A landscape with many valleys, sampled at points; each row gives a point and its height.
From any point a ball rolls to the lowest of the 2 points nearest to it. It stops when none of these is lower. Distance is the straight distance between rows; heights are no part of it.
<222> h=462: [131 132 155 121 123  80 145 205  72 176  96 148 179 174 125 133 173  91
 170 189 164 109 189 118  50 183  82 113 168 142 154   4 140 166  92 124
  76 136 171 157  51 135 140 138 153 168 147  99 115 100 136 106 146 109
 118 153 109  90 166  93 129 120 139]
<706> h=513: [128 137  90  62 132 128 119 126  97 141 132 114 102 184 140 130 168  73
 153 192 177 109 137  93  96 162 178 117 136 117 121 107  55 154 130  74
 109 169 146 133 145  75 133 105  73 181  86 139 133  91 134 114 142  87
 133  97 125 147 104 122  87 114  93]
<578> h=543: [166 131 115 101 135 163 143  95 115 112 148 132 102 127 166  87 153  87
 112 125 167 148  97 119 185 134 174 146  92  99 136 167  75 136 171 104
 169 131 120 107 132 148 113 106 102 167 129 117 136 109 134 113 130 146
 137 136 107 109 129  97 129 153 115]
<615> h=288: [156 100 120 180 122  96 133 113  74 134  79 172 135 141 133 116 149 110
 124 133 130 119 122  91  83 144  75 137 144 177 149  26 155 174  72 190
  68 175 112 101  72 167 185 137 175 139 175 158  76 125 106  78 120 160
 127  94 137  79 173 139 190 171 189]
<954> h=128: [156  62 190 124 146 138 186 157  81 155  64 141 141 138 188  84 147  81
 174 148 130  97 109 150  89 111  78 147 114 155 172  86  94 157 140 107
 118 100 155 165  84 139 157 143 201 153 174 170 105 135 135 135 116 140
 121 135  90 103 117 126 151 150 119]
<322> h=346: [121 178 192 134 126 100 127 143 143 157 119 131 132 148 102 111 126 128
 112 125 155 159 156 145 140 147 123 126 179 118 153 129 193 139  91 142
  87  58 131 149 119 165 137 126 103 143 146  84 156 121 165 122 127 135
 124 166 127 132 138  93 140 132 127]
<734> h=732: [145 139  54 175 152 104 156 100 115 102 140 127 111  75 153 140 147 121
 104  61 105 130  93  81 157 128 172 126  66 117 110 147  78 122 138 125
 127 146  56  84 157 135 133  70 162 124 142 130  94 119  88 110 139 170
 161 138 146 122 143 101 124 167 159]
<668> h=305: [102 140 133 150 149  94 136 156 147 140 127 126 154 129 128 144 154 132
 147 137 131 183 169 142 146 162 114  82 154  93 139 107 133 101 144 118
 135  94 136 150 103 151  94 159 114 117 108  70 171 120  95 141 136 114
 122 223 139 100 156 141 100 143 117]
<542> h=228: [144 150 170  84  69 135 111 121 130 152 111 164 101 160 111  77 123 136
 125 148 142 139 135 174 191 140 169 114 142 141 163 144 166 153 133 164
 144 112 176 122  90 160 126 135  93 110 148 118 185 130 161 118  93 128
 109 178 141 114 150 131 103 135 136]
<882> h=535: [136 171 117 161  73 107 177 135 128 155 172 140 142  17 119 129  69 195
 108  39 105 106  96 156 176  99 157 128  58 133 133 145 165 121 160 139
 152 110 143 132  79 153 145 104 184  84 150 133 118 146 120 148 126 157
 159 151 147 126 137 133 109 114 161]
<790> h=494: [138 151 104 167  86  98 172 133 112 147 134 146 120  43 157 138 104 171
 124  62  95 118  80 133 139 128 137  96  58 138 139 137 144 124 172 159
 123 142 130 118  86 144 148  99 184  65 149 146 102 150 101 134 139 146
 149 176 184  95 145 150 115 116 187]
<451> h=402: [162 105 141  63 143 165 132 141 112 120 102  96  65 190 147  97 124  78
 130 169  96  90 101 148 123  67 177 188 113 118 133 150  62 144 127  85
 130 118 141 118 155  98 142 106 161 137 132 193 134 122 167 135 113  99
 127  74 101 146 102 121  80 131  86]
<975> h=233: [134 120 104 128 162 123  97 135 127 135 118 148  91 158 133  75 128 155
  76 102 148 164 123 133 162 161 134 120 157 109 131 125 143 128 105 219
 123 106 127 107 124 169 141 111 133 127 161 122 132 157 130 115 112 144
 137 135 136  82 132 118 183 141 150]
<793> h=511: [138 134 106 133  76 157 122 108 118 107 167 160 144  67 147 108 128 132
 125  96 170 113  98 109 181 151 173 139  88 120 125 146 125 152 170 128
 161 163 113 115 106 137 106 102  81 143 125 101 124 118 111 122 134 159
 137 105 118 125 144 104 151 140 136]
<1070> h=295: [143 165 166 119 137 115 119 135 134 137 132 145  91 162 103  75 129 149
  58 109 149 159 145 134 175 162 142 134 161 131 153 112 195 148  86 184
 113  93 136 121 122 167 137 133 110 140 185 103 157 131 161 118 123 144
 139 148 146 133 131 100 153 148 139]
<190> h=594: [151  90  97 153 157 143 133  99 124  87 125 114  91 116 155 145 102 106
 155 126  57 113 106 128 128  69 141 139  71 145 117 152  44 102 174  78
 163 153  89 105 168  94 133 152 168  91 103 176 131 130  78 158 102 116
 126  95 134 125 125 170 105 156 112]
<66> h=413: [115 106 110 177 137  92  98 100 129 108  93 150 101 162 121 140 141 124
 153 154 134 154 130 119 115 145 101  82 151 136 136  88 124 117 126 155
 102 153 124 111 115 130 135 156 130  91 120 142 148 142  88 100 127 114
 109 171 178  78 162 152 134 158 149]
<726> h=684: [173 158 136 106  73 117 148 123  77 160 100 146 117 136 149  90 166  64
 130 154 174 103  82 105 155 161 177 138 110 110 142 148  84 187 126 116
 103 125 122 100 118 161 165  44  96 176 134 117 119  85 173  75 141 155
 132 129 100  81 151  67 114 132 145]
<1052> h=443: [127  79 147 169 138 139 102 180 152 158 129 140 119 132 107 113  91 173
 174 127  64 169 142 158 158 115 126 122 143 109 131 120 133  96 110 125
 170  97 169 118 126 147 155 136 182  62 113 144 162 165  98 128  93 131
 135 165 136  60 163 170  99 122  98]
<710> h=583: [145  96  91 115 168 148 120 111 139 103 133 100 113 144 148 141 140  89
 158 157 110 114 115 107 102 101 134 136  99 132 115 147  47 111 150  71
 143 147 110 116 159  80 131 128 141 137  90 159 117 121 103 140 117  97
 140  98 124 137 103 140 115 139  83]
<548> h=244: [123 103 114 118  99 143 123 192 144 155 158 130 202  75 137 132 112 160
 182 124 115 120 152 152 130 158 130  95 118 114 106 148 142 115 148 104
 182 127 182 150  89 112 118 114 113  99  82  88 129 133 104 153 113 119
 135 142 112 101 127 141 111  66 103]
<979> h=248: [121 102 101 111 163 139 165 172 125 126 147  90 157  99 163 152 137 127
 126 118 109  88 115 109  60 131 109 130  96 142 115 118  81 128 121 113
 120 146 119 129 139  91 152 100 200 135 112 158  57 144 116 148 143 115
 158  71 124 146  71 156 149  73 126]
<381> h=639: [136 161 133  90 103 107 107  70 107 131  94 136  93 168 147 138 171  82
 119 160 185 121 106 130 132 148 147  99 152 120 145 161 108 150 152 146
  94 139 131 127 145 144 118  96  51 162 128 118 152  92 181 100 152 123
  91 151 125 119 126  94 113 141 144]
<93> h=752: [126 142  76 157 172  91 142 126 140 116 123 107 113  99 138 140 153 111
  98  76 111 150 101  99 115 139 147 113 102 101 122 174  74 110 124 113
  88 103  85  86 169 143 139  69 158 135 120 121 102 109 117 110 147 144
 158 133 133 123 120  79 124 165 146]
<853> h=58: [122 161 173 132 114 113 169 167 147 135 149 100 152  93 107 140  94 150
 104  79 101 116 135 147 110 101 128 148 101 138 127 131 184 134 108  96
 106  99 117 161 119 113 140 133 172 116 142 123  97 128 153 148 127 129
 154 113 134 172 113 116 116  99 143]
<655> h=393: [105 149  59  88 163 100 126 140 117 127 142 114 110 136 143 142 183 119
 104 121 175 114 140 108  86 197 161  73 131 119 128 110 101 141 146 155
 111 140 131 125 145  97  98  79 119 154 120 101 110 109 108 124 164  96
 130 120 155 137  88 108 132  95 135]
<45> h=434: [126 170  86  83 164  91 155 190 101 146 149 104 142 130 141 130 191  85
 125 132 177 119 158 110  82 188 183  97 134 100 139 114 102 146 107  97
  91 112 131 120 136 106 108  61 128 175 117  76 100  85 120 133 173  99
 146 122 105 144  92  83 105  93 116]
<294> h=388: [120 117 185  87  87 157 128 145 143 128 143 143 193 126 118 138 107 154
 182 167 131 128 167 166 151 115 104 149 141 159 129 128 184 124 135  89
 165 120 175 158  90 133  99 173  75 126 121 111 154 145 132 159  99 125
 107 142 118 156 143 169 107 103  90]
<276> h=615: [148 144 139 103  94 131 114  63 112 102  89 127  86 162 147 125 150  86
 117 165 160 110 104 130 130 121 158 131 111 153 142 128 111 171 141 132
 102 173 117 112 129 127 124 139  91 148 154 149 126  96 161 101 141 135
 106 124 131 150 129 115 117 161 155]
<27> h=221: [163  60 113 110 152 142 166 154  84 135  87 125 133 130 189 102 150  95
 141 145 127  91  99 121  86 135 107 131  96 169 148  73  82 149 137 133
 126 155 143 127  92 115 154 124 212 145 170 172  80 132 104 131 137 136
 126  99 118 111  99 152 155 119 145]
<514> h=631: [ 98 148 131 160 106 142 101  39 151  70 141 130 109 123  78 166  92 134
  97 134 106 118 132 125 143  72  96 149 123 161 120 166 147 104 125 138
 130 165  96 116 170 107  90 199  88 109 121 146 127 116 144 158 124 135
 102  90 144 203 115 163 122 153 140]
<535> h=525: [ 87 113 181  97 171 138 145 111 133 125  95 114 109 148 133 140 152 149
 131 119 105 131 120 185 127  78  94 127 154 154 156 157 167 103 133 144
 140  58 147 177 172 137  87 156 129 129 142 139 140 169 148 195 118 111
 107 146 120 173  97 149 135 131 113]
<191> h=772: [118 116  81 135 189 127 139 132 129 113 151 124 110  84 143 122 153 137
  93  65 144 151  99 122 154 143 140 105 120  95 116 158 112 104 149 160
 152  96 117 118 143 166 113  97 154 138 137 113 120 142 109 139 156 151
 143 148 125 110  96 104 151 157 138]
<512> h=442: [115 118 209  67 101 166 133 151 128 147 114 120 142 171 121 118 122 141
 161 186 121 111 155 167 111 109 107 174 159 154 133 116 198 138 104 117
 139 112 171 163 100 117 112 164 104 134 146 133 151 150 176 148 114 111
 109 120 115 174 124 138 114 101  97]
<257> h=657: [115 116 106 174 122 139  80  57 150  76 136 143 117 135  96 157 118 141
 128 144 127 132 132  94 130 107  85 130 135 161 100 129 126 116 121 132
 136 191  84  96 168 115 114 190 107 109 116 148 131 124 116 122 126 133
 112 113 157 151 129 170 147 155 141]
<1004> h=324: [138 126 172 118  44 154 120 153 157 153 146 127 202 100 104 128  85 150
 172 138 127  98 144 150 133 123 126 141 111 129 123 150 158 140 132  81
 142 135 170 155  77 113 139 128  84 117 102 114 134 115 153 134 108 126
 130 109 103 145 153 130 109  69 104]
<941> h=283: [ 99 130  98 109 226 106 104 148 150 133 138 112 131 149 128 129 175 126
  94 113 160 180 140 133 121 158 116  92 182  77 119 158 117  92 118 151
 125  63 112 129 177 139  91 113 107 160 105  77 137 140 124 143 160 119
 125 156 108 134  98 115 155 132 105]
<6> h=348: [104  97  71 100 197 113 118 151 128 129 129 107 130 143 149 142 170 130
 113 131 161 130 124 112  82 175 108  84 158 115 114  98  98 125 128 170
 122 126 144 127 134 118 115 111 146 148 118 118  95 147 112 142 156  99
 120 107 132 125  78 139 163  91 118]
<928> h=477: [130 144 125  67 159 129 150 179  98 154 140  96 152 165 152 140 171  75
 153 183 176 124 163 109  85 167 155 124 139 103 124  75  77 148 129  67
 123 132 149 153 112  93 111 119 109 169 110 104 120 109 137 127 152 100
 128 125 111 135 107 113 103 108  81]
<90> h=574: [141 163 116 151  50 127 135 141 156 147 160 133 154  60 109 124  57 175
 122  76  94  94 119 150 164 128 173 122  64 122 112 165 150 124 145 117
 150 132 137 130  88 121 140 106 120  81 119 121 134 124 129 129 117 144
 154 130 144 139 155 115  95 100 151]
<1007> h=589: [175 157 166 120  79 130 154  73 113 106 110 134 101 150 145 121 122  64
 144 157 152 132 100 132 166 105 155 150  87 149 141 129 112 166 162  84
 118 151 101 130 114 150 131 152  91 148 134 149 145 103 145 115 121 146
 121 134 128 131 168 112  91 174 138]
<118> h=436: [ 84 149  71 106  82 142  92 105 127 116 169 149 132  93 120 143 140 142
 130 121 183 104 138  99 135 187 186  95 129 123 107 148 131 139 163 140
 137 179 125 130 141  84  87 108  30 144 111  89 154 102 111 118 140 115
 110 120 140 136 114 117 132  91 128]
<995> h=458: [154  83 151  89 125 164 135 155 119 117 102 106  70 168 147 108 104 127
 147 150  72 109 114 158 105  66 153 176  99 142 144 116  99 133 119 105
 147 130 153 122 132  98 141 140 191  98 150 189 147 150 137 144 110 108
 122  92 122 125 113 149  89 120  96]
<50> h=159: [130 114 110 137 107 127 159 184 130 146 144 113 184  89 164 131 120 123
 181 127  88 118 131 129  90 136 142 110  83 122 123 131  96 125 152  60
 135 135 143 140 101  90 142 117 144 102  95 117 124 114 101 134 121 118
 145 140 132 109 139 121  96  84 111]
<178> h=308: [ 93 171  80 166 104  80 113  94 155 109 164 113 154  89  95 192 125 125
 126  96  97 101 143  94  81 147 149 104 116 125 100 186 138 113 132  95
  98 143  97 129 169  83 107 106  70 123  62  91 127  77 134 123 135 111
 130 131 137 150 133  93  91 110 132]
<429> h=354: [135 112 110 188 141  92 110 112 120 109  82 163 104 162 126 130 131 136
 141 141 119 139 143 109  94 149  91 109 146 180 153  36 159 142 104 196
  82 188 117 117  86 148 175 156 164  89 152 158 116 145  98  89 115 129
 109 133 196  63 167 141 157 168 176]
<46> h=332: [109 151 124 117 186 105 121 128 115 128 127 129 141 166 125 123 198  89
 100 145 206 183 145 100 124 178 110 101 194  85 123 117 102 128 126 152
 118  91 104 133 150 156  93 121  83 191 118  78 148 119 119 118 165 125
 109 156  89  98 135  89 167 142 105]
<262> h=512: [138  89 159 141 110 172 101 122 134 116 108 137  95 150 105 133  77 160
 163 151  55 117 123 158 135  58 115 179 114 155 124 122 124 116 112 119
 163 146 146 123 146 111 129 163 160  83 134 182 147 148 126 135 106 123
 109  85 126 142 140 168  92 131 105]
<246> h=491: [143 108 208  82 113 167 127 131 102 147  73 133 140 183 131 115 144 100
 135 190 167  92 138 143  86 113  79 182 161 151 154  87 174 153 103 128
 105 123 152 173 110 130 132 165 117 183 157 159 116 137 185 122 129 123
 105  96 101 168 122 120 154 128 123]
<131> h=247: [114 133  93 132 146 109 148 153 144 117 150  82 119 107 141 166 111 134
 119  95  71 117 139 132  96 116 164 115  83 119 115 147 113 113 132  88
 125 125 121 128 139  89 126 123 164 101  93 127 114 121 107 151 120  98
 146 120 152 136 108 128  86 104 125]
<1075> h=483: [122 131 159  77 166 128 136 113 126 135 105 125 109 148 141 114 166 107
 107 120 168 137 120 166 136 122 116 116 152 115 153 180 133 121 146 152
 126  62 147 157 140 155 108 131 105 153 129 117 139 138 168 169 144 127
 110 156  94 146 103  99 130 137 119]
<406> h=662: [132 140 120 118  96 106 120  95  96 160  95 154 112 154 149 123 179  57
 150 162 203 120  90  90 134 175 134 103 152  90 136 146  72 162 150 135
  99 140 117 118 130 158 149  63  72 167 103 109 149  88 150  71 155 137
 102 145 104  62 167  82 118 141 135]
<827> h=454: [112 157  75 168 127  85 180 119 111 132 147 129 138  26 146 157 119 158
 102  46 101 102  82 128 108 125 125 105  81 117 120 173 120 106 167 159
 122 131 106 106 121 150 150  68 183  86 133 155  83 140 119 126 153 149
 147 176 151 104 118 124 128 122 179]
<950> h=380: [116 174 116 103 161  92 119 156  86 139 120 150 132 195 119 121 196  86
 105 171 216 151 160 106 105 210 122  97 209 116 146  48 126 163  97 171
  93 123 138 134 102 145 111 112 100 188 140  74 137 106 120  97 149 108
 105 138 110  80 143  97 153 136 126]
<186> h=519: [151 132 160 126  97 173 120  78 128 112 131 158 117 109 126  79  99 133
 100 102 136 136 107 147 213  77 132 159  94 122 142 162 123 121 150 143
 172 105 116 129 126 152 124 139 120 139 166 151 128 135 154 146 120 176
 138  97 105 160 129 130 142 161 127]
<1064> h=165: [112 131 166 177 125 100 173 211 163 162 140  93 174  88 100 152  77 152
 133  86  74 132 143 134  89 112  96 127 119 124 120 110 171 114  86  92
  83  92 127 154 111 139 162 119 192  95 131 118  99 154 124 130 128 131
 168 128 139 130 126 114 122  65 132]
<822> h=500: [152  95 158 166  95 155  94 157 165 141 132 142 110 135  78 115  56 171
 156 130  50 131 132 140 153  85 120 159 117 138 116 103 132 106  91 116
 144 123 146 114 128 129 166 149 173  59 131 151 159 159 124 121  87 134
 143 117 133 101 179 159  96 123 107]
<836> h=289: [132 161 153  69  89 126 119 132 124 131 149 136 122 131 125 109 117 133
 125 137 140 124 141 168 164 149 185 117 119 129 144 151 168 148 148 123
 144 131 168 140  97 126  96 135  68 135 135  95 173 111 152 141 122 116
 110 162 138 148 129 119  81 114 123]
<175> h=809: [106  98  84 123 145 151 106  61 139  95 115 143 126  93 134 143 137 149
 128  90 110 109  95 156 144  83  95  91 116 125 119 219  91  88 168 152
 168 133 134 117 166 127 104 137 125 116 118 148 109 131 136 169 120 129
 103 132 109 134  93 165 141 138 140]
<218> h=245: [ 92 142 100 140 159  92 109 123 155 115 135  89 150 136 101 188 150 110
 142 146 126 122 158  95  59 143 114  89 150 131 103 143 116 104 124  93
  95 140 122 131 159  79 114 128 104 136  79  94 116 105 122 128 150  84
 118 115 135 156 115 118 103  96 105]
<65> h=516: [148 156 147  93 157 125 167 110 109 114 132 125  96 127 155 106 152  85
  99 117 156 153 103 153 170 115 166 132  98 111 160 171 119 138 155 107
 146  84 126 127 123 152 104 132 113 163 145 120 151 122 145 146 134 135
 124 170 114 133 116 101 105 183 113]
<971> h=153: [128 140 149 129  95 120  84  94 143 139  96 157  68 178  90  89 103 153
 115 133 118 147 127 170 170 120 155 110 164 135 155 145 158 134 112 203
 113 105 155  98 129 164 148 128  96  90 150 145 172 129 174 112 100 132
 105 161 146  88 161 127 106 149 146]
<125> h=56: [113 136 118 106  94 120  48  90 150 127 103 159 116 188  93 105 120 172
 119 156 145 133 146 157 135 149 130 113 190 126 120 135 174 136 113 212
 111 141 162 113 126 139 127 129  57 115 121 123 165 134 158 105 119 113
  90 127 141 110 146 134 133 122 139]
<602> h=533: [143 100 223 110 119 178 124 120 108 154  81 160 110 200 121  84 128 115
 130 190 131 121 135 139 139  93  76 217 184 142 166  85 189 132  83 148
 122 104 139 172 119 152 144 176 133 161 182 178 153 159 174 117  93 135
 132 110 104 151 142 129 185 171 114]
<396> h=157: [119 107 120 142 157 140 126 173 142 108 158  92 158 127 121 169 120 144
 124 153 111 127 157  86  72 134 103 161 127 137  89  74 138 120  85 101
 114 168 105 120 143  99 137 143 172 140 122 134  81 141 101 112 135 126
 157  71 140 154 103 151 153  89 123]
<145> h=394: [112 168  85  96 122 122 117 140 128 118 197 115 121 115 126 134 116 133
 114 123 135 133 164 121 136 176 215 121 124 107 109 137 157 121 144  91
 156 150 124 142 132  65  83 117  58 135  94  78 155  96 103 130 126  89
 134 133 149 151 105 112  92 105  98]
<475> h=345: [129 153  91 104 122 125 135 117 120  97 178 134  99  97 141 137 113 154
 102  95 125 129 136 153 181 141 199 119  85 129 126 145 166 127 170 128
 175 134 136 129 119 108  76 144  89 117 131 105 143 125  95 156 124 112
 118 163 165 150 123 133 102 141 138]
<30> h=599: [119 114 170 124  97 180  98  70 146 101 116 122 153 138 113 140  98 124
 140 158 125 111 132 135 134  66  82 169 135 144 118 162 134 118 137 103
 164 144 121 146 146 110 112 177  99 142 114 148 130 122 159 151 117 129
 104  79 104 184 120 150 140 138 112]
<25> h=480: [133 109 159 136 118 185 120  74 124 112 119 161 124 131 128  90 119 154
  97 126 147 145 114 127 191  90  85 168 133 153 146 107 163 127 121 174
 168 141 111 136 127 159 118 181 124 132 186 160 125 154 134 137 113 177
 129  96 132 177 117 162 191 156 160]
<333> h=557: [155 138 195 127  86 153 138  72 130 112 124 142 113 139 117 109  92 107
 143 151 139 138 108 149 211  64 131 169 105 144 143 153 125 124 161  83
 170 118 115 126 130 150 130 178  99 128 133 148 167 129 144 140  91 151
 121 134 108 154 161 146 107 177 103]
<83> h=246: [128 106 158 157 156 146 161 223 137 147 165  94 152 118 114 150  77 173
 106 125  83 146 167 102  90 131  89 179 150 131  90  63 191 129  73 130
 127 152 120 138 131 125 151 143 199 111 147 132  79 170 102 128 123 141
 170  82 145 157  92 159 171  73 121]
<400> h=359: [113 188  55 151 102  81 144 125 126 111 177 115 141  50 115 167 116 152
 106  56 116 109 132  98 117 156 207 116  85 120  97 158 151 132 132 101
 106 141  83 121 146  99 124  67 105 118 100  83 106  87 102 108 144 124
 148 137 148 142 135  82  91 118 156]
<997> h=441: [115  94 137 125 152 168 114 109 125 119 133 141 145 138 127 117 131 171
 117 125 144 145 131 128 140 122  79 146 165 147 124 110 170 120 109 172
 154 128 135 140 134 147 108 165 125 135 140 146 118 167 129 144 120 135
 122 100 132 147 106 170 196 118 135]
<570> h=218: [177 120 145 157 121 122 150 121  93 125  87 145 140 124 148 104 150  88
 140 147 134 121 111  94 116 127 107 154 110 170 146  48 111 176  89 116
  95 167 110  97  95 152 173 118 173 170 177 151  79 116 110  83 140 163
 146  95 117 119 158 118 158 169 158]
<918> h=337: [134 128 141  86 111 156  92 119 142 117 128  99  97 187 104 131  87 104
 133 178  83 108 133 143 117  66 157 195 135 116  99 178  90 133 126 106
 144 133 126 117 176  84 129 117 110 136  87 161 149 108 178 117 114 110
 126  56  99 156 121 127  89 125  86]
<1096> h=682: [126  87  93 219 152 141 104  93 145  78 162 123 133  90 114 174 112 136
 134 123 127 142 119  67 127 113  65 132 120 142  84 113 106 102 130 111
 137 201  68  94 167 121 124 172 138 110 115 137 113 149  72 119 125 154
 131 107 157 128 132 174 168 142 127]
<886> h=240: [ 93 147  80 171 169  80 145 155 137 118 135 111 138 128 154 174 172 111
 145 139 126 175 166 105 112 160 125  78 128  99 121  97  95  99 155  84
 130 129 113 145 126 103  91 143 134 114  82  79 159 100  70 132 151  96
 135 208 145 118 140 132 102 144 118]
<913> h=520: [155 134 206 136 110 162 128  98 122 140 108 147 103 168 114  74 100 121
 108 147 132 143 122 125 185  89 102 199 145 151 153  94 171 139  84 151
 137  97 125 149 126 165 154 171 144 151 195 158 145 150 164 124  98 161
 149 101 110 165 145 115 184 169 146]
<666> h=170: [108 149 204 131  91 148 129 157 159 151 128 108 136 142  80 109  69 174
 101 115  88 119 149 157 148  79 129 175 132 129 134 149 193 125  79 123
 120  76 146 158 133 117 132 135 139 110 145 132 130 144 176 153 108 132
 158  88 103 177 126 117 117  94 110]
<58> h=420: [138 129 154  99 159 106 136 180  74 151 114 149 154 176 130 123 184  82
 135 180 194 139 167 106  83 184  99 132 186 142 147  27 146 160  92 139
 101 134 148 154  90 153 130 148 116 192 155  96 109 117 126 100 142 126
 113 132 101 109 155 105 163 137 120]
<644> h=478: [105 119 107 139  42 148 102  95 132 127 151 164 183  61 123 134 127 149
 168 117 181  97 116 114 147 157 127 107 115 123 109 160 139 141 168 137
 153 161 141 122 101 130 103 113  49 132 117  90 134 116 130 122 144 140
  98 101  90 114 139 129 160  85 141]
<297> h=152: [104 148 111 133 155 105  83 107 144 112 135 147 113 174 102 123 124 181
  75 113 134 155 155 136 128 166 122 103 193 141 123 103 184 118  99 220
 111 133 130 119 140 138 118 153  96 106 137 108 141 151 108 119 134 122
 108 134 170 105 123 148 165 131 143]
<481> h=158: [ 87 118  68 179 172  83 128 155 143 121 155 107 169 101 130 198 159 132
 147 141 130 146 153  72  74 171  97  63 149 114  92  92 105 101 132 111
 104 164 100 128 154 102 120 132 144 110  73  94 118 119  69 123 156  99
 125 151 155 106 124 145 126  97 129]
<250> h=146: [173  95 160 131 107 110 152 116  91 150  62 149 131 144 159  91 158  67
 159 155 143 110  90 128 106 128 106 145 114 151 157  99  86 169 115 112
  95 132 130 115  93 156 182 101 160 158 159 162 102 114 139  90 134 152
 132 134  96  94 161 112 133 161 151]
<168> h=708: [145 144  67 211 134 126 125 104 137  92 177 127 112  71 117 157 122 144
  95  81 106 138 116  56 164 133 114 132  93 135  84 111  98 101 133 131
 131 197  50  76 172 133 135 132 151 102 123 127  94 132  69 103 133 174
 159 110 155 125 155 148 140 153 164]
<162> h=256: [114 128 180 185 147 104 157 197 148 171 132 106 150 117 100 135  87 177
 121  97  77 135 157 127  86 131  81 135 164 145 122  75 201 126  61 142
  74  98 130 155 119 147 177 142 203  95 143 140  98 164 122 125 115 134
 165 127 149 120 134 135 177  82 157]
<524> h=406: [115 171  76 158 142  98 168 121 134 117 192 112 146  26 106 186  91 160
  81  43  93 115 122 115 132 114 157 133  87 109  97 154 156 105 136 120
 131 115  81 123 143 128 139  97 169 101 102 112 102 128 109 127 144 140
 160 146 145 144 121 113 120 140 154]
<549> h=556: [155  71 112 171 140 164 119  88 130  93 109 141 107 116 150 126 108 125
 171 140 108 124 105 120 152  82  89 128 109 150 125 127  76 112 160 113
 169 163 113 107 141 126 139 161 158  91 129 171 136 144  85 137 107 142
 117 126 141 101 136 181 134 173 122]
<775> h=790: [117  85  94 110 175 161 122 100 139 121 130 142 124  97 154  97 147 152
 112  83 141 153  96 149 177 115 111 109 139  92 127 190  90  95 169 169
 175  92 133 125 154 158 109 115 135 136 130 135 123 161 123 157 115 148
 113 139  98 117  96 139 165 154 116]
<717> h=395: [127 189 163 139 101  98 130 164 163 163 147 114 162 106  87 120  94 145
 112  99 137 140 145 141 129 150 149 115 141 101 128 171 186 128 105 107
 100  68 123 141 112 146 126 105 105 128 122  72 148 103 155 119 138 117
 136 156 113 143 139  76 101 104 120]
<151> h=370: [115 126 156 170 144 107 118 154 162 157 119 129 132 155 112 131 129 133
 166 147  87 206 148 157 164 123 110  99 164  88 140 127 119  83 117 101
 134  74 143 118 132 151 138 152 147  84 102 111 197 138 107 126 107 113
 119 227 133  74 170 149  78 164  94]
<625> h=517: [135  78 101 173  93 137  96  72 144 128  91 162 125 111 143 114 116 138
 177 134 118 114  93 126 142 114 104  96 113 126 118 160  80 119 168 134
 142 162 128 102 120 139 147 126 117  89 118 165 140 137 109 111 116 144
 112 153 137  74 164 156 132 152 142]
<484> h=258: [137 141 193 113  92 171 115 161 155 140 136  94 122 158  80 109  57 127
 121 150  75 114 150 148 155  57 159 196 129 101 111 164 145 125 100  89
 152  89 139 133 149 110 138 123 124 113 113 135 146 120 192 139  96 123
 153  58  78 161 140 114  89  98  84]
<693> h=396: [116 110  95 101 164 151 117 162 129 130 162 125 140 122 141 131 134 171
  91 107 157 139 126 126 102 169 102 117 155 125 109 100 159 125 126 200
 145 148 135 130 121 135 109 134 146 132 142 126 101 154 106 143 139 127
 126 100 139 123  80 164 191  80 144]
<895> h=629: [104 118 179 134  67 163 130  90 132 108 101 133 188 118 109 160 103 142
 152 159 130  99 144 135 108  81  72 161 118 166 135 135 168 139 127 117
 122 164 135 171 109 105 108 192 105 127 134 164 112 122 159 152 129 113
  98  82 123 203 113 162 141 113 137]
<339> h=296: [158  90 105 101 159 141 186 205  94 152 126  97 143 114 183 104 149 122
 115 115  89  83 100 123  72 136 122 138  90 155 134  93  76 150 106 142
 125 152 138 108 115 113 174  86 245 140 166 183  51 150 102 134 147 147
 165  85 126 124  79 156 154  79 156]
<1042> h=547: [153 112 105  64 157 160 115 114 114 124 127 118  85 190 146 127 148  71
 153 189 159 130 112 115 137 128 155 144 143 107 114 139  49 132 164  83
 153 155 127 124 160 100 138 129 100 167  92 156 157 112 132 112 127 111
 124 120 123 112 117 129  93 158  87]
<424> h=222: [ 91 138  92 119 180  99  90 122 147 125 137 129 129 165 110 142 155 166
 108 119 147 168 151 139 123 167 111  73 198  97 118 139 159  98 120 186
 125 105 135 128 152 133  85 133  90 116 110  88 156 151 112 138 137 104
 102 167 152 119 122 143 146 112 127]
<105> h=830: [104 107 104 111 174 136 139  95 141 100 114  98 106 114 150 147 139 119
 110  87  82 114  97 151 110  81 136 119 100 110 137 215  71  91 158 127
 140  83 127 122 179  96 120 104 157 120 103 148 111 126 144 174 132 114
 129 122 101 143  81 118 112 142 117]
<678> h=465: [127 129 108 157 113  95 107 114 145 133  99 127 101 134 117 143 123 126
 160 142 104 122 123 127 105 128 136  93 122 138 124 133 101 126 131 115
  92 141 125 100 138 115 150 120 128  95 116 141 144 116 123  97 135 116
 116 164 163  97 152 120  98 138 140]
<134> h=439: [112 156 147 105 145 121 134 153 163 157 137 108 147  99 110 124 123 150
 114  83 122 145 141 168 141 122 149 110 138  93 139 192 161  99 131 124
 138  45 154 145 128 143 116 102 110 134 109  90 147 134 161 164 136 121
 128 169 102 144 105  85 113 115 115]

For each start below, name the point where the ball stops.
<882> | <481>
<775> | <30>
<822> | <481>
<995> | <853>
<406> | <6>
<222> | <125>
<118> | <125>
<602> | <50>
<678> | <954>
<134> | <125>
<58> | <125>
<710> | <6>

Write out the way that a ball takes from each point below.
<175> | <775> <191> <93> <734> <168> <1096> <257> <514> <30>
<793> | <644> <118> <145> <475> <836> <542> <971> <125>
<262> | <995> <451> <918> <484> <666> <853>
